Each row is a point on a landscape with many valleys, with its height.
A ball rolls from a point to the lowest of its 2 nearest points, and stops where none of them is lower. Distance is the straight distance between rows; heights are no part of it.
q_252 h=288: [ 88 144 119 113 147  91 136 131  76 118 141 138 150 179  99 135 125 137
 150 140 119 116 174 103 109 159 138 114 116 136]
q_460 h=562: [124 142  85  94 126 116 143 152 143 127 141  99 153 155 127  91  80 167
  90  74 152 128  93 105 109 100 158  96  68 142]
q_477 h=742: [128 168 103 131 146  95 112 161 138 147 146  96 165 120 121 131 114 153
 125  71 140 162 170  94  82 102 213 148  63 143]
q_352 h=414: [198  92 142 153 127 174 111  95 145 153 112 124 130 112 202 109 137 120
 157 122 131 167 162 167 125 130 104 141 178 115]
q_783 h=613: [ 98  74  96 124  96  95 126 154 135 129 131  92 112 172 123 128  62 147
  93 120 152 117 102 112  99 114 121 150  81 100]
q_812 h=284: [ 98  84 117 157 116 144 109 126 110 132 134 125 118 143 173 154 127 174
 147 108 101 156 131 160  82 160 166 115 129  82]
q_754 h=208: [ 93  91 189 167  41 135  87 142 140  97 142 179 110  91 143 162 143  62
 139 170 116  97 130 148 134 145 103 129 188 107]
q_178 h=347: [ 98 143 144 141 120 139  90  91 101 123 153 144 140 131 181 147 178 177
 155 140  92 151 123 168 148 150 143  72 187 106]
q_231 h=305: [106 108 140 150  96 149 108 110 154 121 189 160  90 149 182 147 165 136
 141 119 128 113  64 126 135 150 123 109 166  66]
q_419 h=312: [146 158 100  76 143 136 133  89  93  89 142 180  99 157 126 103 136 131
 141 170 105 108  91 107 199 153  59 116 137  95]
q_333 h=338: [ 88 159 129 174 109 144 100 106  68 129 221 175 110 153 151 176 174 115
 159  85  92 156 169 122 104 128 166 172  75  88]
q_243 h=765: [128 183  90 104 175 138 134  96  90 139 167 122 148 133 147 134 164 171
 138  82 102 155 151 128 142 135 185 129  74 109]
q_735 h=350: [ 60 113 125 142 131 103 141 138 111 136 127 128 113 134  97 163 116 153
 152 171 122 118 133 127 117 168 145 105 147 118]
q_469 h=360: [171  64 145 155 101 159 118 103  93 110 117 137 130 141 212 130 174 129
 126  73 131 156 104 181  90 120 148 107 142 119]
q_182 h=512: [162 138 127 142 101  68 166 208 134 125 121 136 118 172  69 101  88  73
 102 167 170  97 103  93 124 124 115 145 124 162]
q_562 h=292: [104 122 138 165 125 125 103  92  87 122 208 169 126 136 149 148 199 108
 119  75 114 128 146 144 106  93 157 149  92  88]
q_461 h=466: [156 159 124 107 165 154 138 114 185 150 121 119  81  94 139 122 156 120
 114 128 159 104  56 125 162 140 126 138 131 102]
q_561 h=368: [ 87 121 145 134 114 132  89 128  93 105 101 137 149 126 154 152 157 147
 112  66 128 117 161 173  67 137 173  74 119 140]
q_800 h=365: [ 83 110 142 170 117 151  88 108 136 134 120 145 159  56 126 144 173  97
 141 132 113 146 196 167 116  93 120 114 177 157]
q_699 h=231: [173 136 120  73 114 104 135 120  97 113 116 126 152 138 120  97  66 146
  92 164 109 143  90 107 168 105  73 105  81 157]
q_126 h=438: [144 159 114 152 147 136 176 179 182 165  84  94 138 115 121 111 153 139
 125 128 164 136 103 140 115 121 173 121 163 186]
q_915 h=232: [ 99 155 128 168 161 131 116  66 117 135 199 161 113 120 126 132 221 107
 113 104 114 107 140 155 139  67 149 144 115 103]
q_570 h=203: [ 73 157  87 137 139 161 122 139 111 147 175 128  68 149 137 179  79 158
 167 107 114 153 129 102  97 179 163 150  74  89]
q_131 h=700: [ 94  63 140 123  94  99  92 148 108 108 116 118 160  96 119 163 127 136
 118 119  91 186 199 144  80  95 182 164  95 121]
q_5 h=336: [152 167 116  92 149 160 102  82 106 110 128 156 118 132 162 103 172 156
 133 161  96 139 100 139 206 152 101 100 144 123]
q_261 h=244: [ 90 118 107 166 135 149 137 141 104 137 147 128  88 160 153 173 117 164
 159 106 108 153 135 131  72 177 183 146  95  87]
q_637 h=417: [220 179 119 116 157 168 158 104 165 123  86 125 106 170 163  78 132 137
 129  92 149  97 100 137 147 135  86 149 131  90]
q_648 h=586: [142  87 145 133  92  88 171 185 133 114  96 122 117 128  92 144 131  58
 103 165 152 109 121 127 107 131 125 170 120 166]
q_55 h=409: [203 136 119 113 135 134 122 119 176 142 133 112 128  90 124 112 109 116
 131  87 158 154 140  82 140  57  85 172 127 130]
q_927 h=587: [ 98 119 121 144 166 108 176 118 118 136 186 138  97 142  72 145 201  91
 148 129 148 101 126 100 131 133 151 179 120 102]
q_415 h=465: [123 151 100 153 156 113 119 154 166 152 128 115 159 173 139  81 136 131
 158  99 188 122 195 109  87 106 129 128 170 121]
q_378 h=269: [148 146 116  89 144 129 112  91 147 121 143 148  85 114 105 120  95 121
 137 171 133 106  98  79 193 143  63 131 131  74]
q_299 h=254: [132 168 129 104 166 135 132 109 140 120 115 139 131 127 109  93 188 109
 118 123 161 103 150 122 154 108 124 134 129 157]
q_286 h=332: [183 182 142  98 154 131 137 138 146 125  98 131 141 133 108  93 129 110
 110 138 142 114 125 114 169 117 102 139 134 164]
q_795 h=328: [143 173  78 122 166 109 175 127 140 121 127 125 109 210  90  88 143 151
 163 151 154 113 114  87 156 133 109 134 145 118]
q_464 h=565: [119  94 122 146 143 112 191 127 134 139 164 124  84 103  91 165 193  96
 146 156 129 123  75 113 136 149 163 171 133 117]
q_381 h=588: [137 105 108  95 117  89 143 148  81 111 128 102 166 156 136 111  85 166
  96 107 115 156 111 121  94 107 156 105  52 151]
q_148 h=287: [ 64 176 141 168 106 141  91 115  42 116 185 183 121 169 138 183 170 108
 160 115  93 141 193 130  95 158 165 138  93 116]
q_266 h=617: [117 105 130  76  94 100 105 125  69  91  95 131 168 136 132 130  94 147
  88 125 109 140 130 136 112 113 125  63  83 186]
q_93 h=654: [145  49 145 119  91 107 102 106  52  97 126 144 141 120 167 147 127 141
 132 160  81 176 131 153 123 115 129 105 121 134]
q_138 h=139: [160 132 117  50 128 104 142 108  78  89 135 142 136 121 117 116 122 130
  92 165  96 134  76 104 187 122 106  95  81 147]
q_841 h=378: [110 176 102 129 160 128 153 154 196 173 105 100 138 110 102 105 143 138
 137 167 160 128 125 116 141 135 145 117 174 152]
q_706 h=579: [117  99 111 111  85 118 110 142 164 144 126  97 107 145 120 116  33 127
  85 147 174  94  88 109 139 121  76 132 100 113]
q_775 h=196: [105 118  70 126 132 135 128 106 129 158 155  82 139 157 135 104  50 205
 154 123 127 163 101 114 132 119 106 106  97  89]
q_442 h=723: [103 111 127 133 130  99  97 165 129 133 129  99 165  88 127 151 125 152
 131  86 115 181 199 123  69  84 195 171  81 139]
q_69 h=346: [ 89 154 124 125 134  78 145 167 109 118 130 137 154 203  80 102 129 112
 135 146 159  92 170  96  94 146 146 112 130 155]
q_450 h=444: [219 125 168 123 143 152 140 110 168 126 119 120 112  96 113 122 100  90
 105  61 137 115 111  98 145  76  93 197 115 121]
q_931 h=363: [150 154 156 124 123 155  98  84 113 119 138 150 128  98 174 131 179 135
 132 155  88 148 101 170 179 135 122 101 170 129]
q_321 h=201: [130 138 164  99 119 128 104 120 130 128 116 151 108  88 121 138  83 106
 113 188 114 101 101 123 174 165  80 110 153 120]
q_845 h=526: [152  97 111 105 139 120 159 126 131 122 138 113 111 119 135 137 158 120
  99  82 157 122  62 112 109 114 164 139  78 120]
q_828 h=115: [103 140 174 137 102 129 104 119 118 119 120 177 127  93 125 145 150  82
 142 196 108 103 136 151 163 171  88 101 196 124]
q_108 h=559: [172 140 213 132 147 158 164 142 139 113  61 119 147  98  90 151 100 100
  94 110  84  92 106 152 148 150 118 143 164 190]
q_655 h=637: [124  88 140  86  77 105  87 115  44  80 125 152 152 119 141 147 110 131
  94 147  83 142 128 143 129 123 115  73 108 146]
q_752 h=152: [ 73 123  82 127 143 139 133 116 128 154 174 102 100 140 119 139  59 200
 153 129 114 150  81 113 125 152 144 116  89  78]
q_317 h=408: [106 133 122 105 132 140  95 122 128 115 110 125 152 142 144 124 130 130
 103  75 163 100 159 134  84 122 146  89 118 144]
q_717 h=323: [110  89 142 166 110 145 110 130  90 128 109 133 150 139 186 153 162 151
 145  82 113 153 154 188  64 141 180 106 135 106]
q_168 h=643: [152 103 187 143  85 111 170 198 143 115  73 112 115 132 100 152  73  76
  86 149 133  79 114 146 121 151 103 165 131 166]
q_803 h=362: [154 111 114 126 134 108 115 142 166 143 128 115 144  88 124 116 115 116
 143 132 154 160 170  89 130  75 101 161 138 133]
q_586 h=162: [112 155 113 139 178 119 136  74 119 134 164 153 120 132  96 101 220  96
 116 113 135  93 177 143 144  64 135 150 102 134]
q_194 h=538: [151  59 140 160 102 127 175 143 153 135 134 109  88  71 134 158 169  88
 135 149 128 144  79 151 116 143 174 166 133 127]
q_342 h=214: [ 96 125 105 114 128 136 129 125 156 140 128 141  78 166 125 125 100 129
 123 150 163  76  79 121 131 173  92 100 147  86]
q_501 h=407: [ 60 102  98 146 117 102 150 166 164 157 110  92 132 103  92 142  84 167
 157 188 120 136 132 138 107 158 146 117 145 128]
q_248 h=403: [ 46  85 144 165 101 104 138 162 112 113 138 142 102 109  90 177 148 116
 159 165  97 132 139 147 104 171 173 127 150 104]
q_680 h=251: [137 108  96 116 117 126 116 111 113 144 114  93 168 134 155  99  57 200
 130 155 119 177 124 140 139 117 104  85 112 134]
q_871 h=335: [155 135 116 120 106 102 136 138 107 148 108  99 170 137 115  93  55 169
 124 184 119 165 108 123 152 111  87 111 117 167]
q_34 h=433: [112 127 139 161 143 146 121 116 152 149 109 127 171  90 116 120 173  99
 130  95 149 144 210 138 102  62 122 139 157 181]
q_565 h=494: [136 163 202 122 136 153 122 138 159 126  60 133 152  82  74 146  75 108
  95 106  95  93 137 121 156 143 100 135 163 202]
q_542 h=313: [ 95 163 125 113 165 129 119 110 145 148 119 122 151  91 106 122 183 128
 137 148 132 112 159 138 154 123 143 112 165 154]
q_91 h=757: [111 170 106 119 173 138 109 107 141 154 169 108 139  91 128 139 153 153
 132  69 133 142 163 111 112 109 182 144  83 101]
q_909 h=773: [ 98 185 106 106 146 122 141 113  47 127 154 137 139 147 128 169 143 162
 136 124  73 162 133 136 138 175 191 109  66 144]
q_514 h=423: [121 152 120 131 145 125 111 153 150 124 112 135 170 176 128  75 136 133
 120  74 191  97 184 116  83 105 151  95 141 158]
q_253 h=270: [114 156 104 122 144 127 164 123 146 135 118 134 105 207 106  91 105 134
 144 165 170  89 103 118 135 161  88 108 146 121]
q_690 h=302: [154 134 105  82 150 135 101  80 103 131 122 134 147 140 157  96 116 165
 137 153 112 158 142 131 167 124  86  91 142 125]
q_485 h=295: [ 58  94 167 159  63 130  65 143 135  94 122 162 138  45 123 168 155  82
 144 147  93 143 159 169 131 109 118  98 180 141]
q_156 h=468: [ 87 113 110 154 102 134 138 175 204 169  94  91 124  75 109 130  68 133
 142 190 139 117 115 137 127 151 109 121 156 137]
q_331 h=385: [184 191  63 102 136 138 166 118 164 105 103 138 115 200 135  46 121 153
 139 102 154 104 102  97 154 122  91 124 126 105]
q_444 h=266: [134 110 153 127  86 146 106 118 149 124 167 159  68 135 153 145 109  97
 115 147 143  78  55 121 150 167  80 124 156  60]
q_391 h=509: [179  86 131 127 124 129 167 138 149 138 105  99 114 118 147 132 150 108
 110 109 153 146  86 130 102 111 146 153 107 142]
q_864 h=673: [136  37 140 126  83 110 102 134  90  99  96 116 156 100 154 142 117 141
 130 148  81 196 159 168  89 101 149 123 114 151]
q_141 h=226: [158 107 108  84 132  84 164  99  46  89 157 131 144 155 102 130 142 137
 144 156  91 165 120  96 177 113 116 122  90 134]
q_439 h=424: [137 159 139 113 116  66 151 185 111 106 125 154 151 177  64  87 136  80
 117 173 166  92 154  82 132 118 130 108 148 184]
q_865 h=392: [190  96 163 175 121 183 120  85 112 131 107 141 138 134 195 116 177  94
 140  97 133 148 162 191 115 112 105 147 167 132]
q_773 h=224: [ 69 138 137 141 138 123 122 135  42  98 162 159 117 179 107 175 141 132
 162 139  96 137 184 125  98 176 148 124 104 118]
q_152 h=483: [170 119 132 149 144 151 151 140 176 151  82  96 128 113 158 128 146 131
 119  84 167 142 115 141  94 108 150 147 146 179]
q_459 h=441: [194 166 130 121 176 191 127  89 165 133 103 126  98 110 166  99 167 138
 130  93 137 118 104 152 168 126 105 152 144 109]
q_741 h=420: [178 188 158 133 166 123 160 164 159 145  88 112 136 134  95  95 103 115
 132 171 129 100 136 123 179 153  93 150 174 149]
q_322 h=493: [131 155 147 102 152 142 125 119 169 142 135 134  88  56 100 137 150  81
  96 124 145 100  80 102 165 123 120 152 124 135]
q_913 h=356: [162 155 158 144 135 149 138 180 184 144  92 104 154  64 102 133  68 107
 125 152 108 119 143 109 161 134  94 149 173 167]
q_988 h=318: [105  84 137 152  88 141  87 112 127 131 162 141 111 128 184 149 133 170
 141 128 107 138  89 147 112 149 137  88 161  79]
q_804 h=530: [ 94  98 117 156  69 135 116 168 201 160  99  80 111 124 113 115  25 132
 108 178 160 113 112 138 130 134  81 151 140 119]
q_281 h=492: [198 130 210 126 178 164 153 109 146 112  96 123 125 101 107 123 115  96
  92  82  93  96  93 135 163 123 110 178 142 142]
q_715 h=506: [122 112 111 164 154 127 134 120 117 138 134 130 147 197 144 106 171 110
 166  92 179 115 216 128  72 126 117 146 154  91]
q_764 h=229: [175 109 162 150 133 159 122 157 187 141 104 102 148  66 125 127  60  97
 146 135 103 123 179 113 146 126  76 168 180 127]
q_101 h=543: [126 138  90  81 140 114 148 138 166 130 144  99 109 130 121 116 104 146
  90  89 162 104  56  97 120 111 160 115  75 126]

For each start below, name the point where the ball stops.
q_561 -> q_752
q_469 -> q_752
q_706 -> q_735
q_648 -> q_773
q_178 -> q_752
q_931 -> q_752
q_381 -> q_299
q_637 -> q_342
q_91 -> q_299

Call two points neighbours if one is among the 2 nearest of the other. Go from one point of each pair to the other, from neighbour to neighbour, staying as low as possible. Name the highest point that can't be avoided.
q_828 / q_752 -> q_5
q_764 / q_299 -> q_741
q_752 / q_138 -> q_871
q_299 / q_773 -> q_333
q_752 / q_342 -> q_988
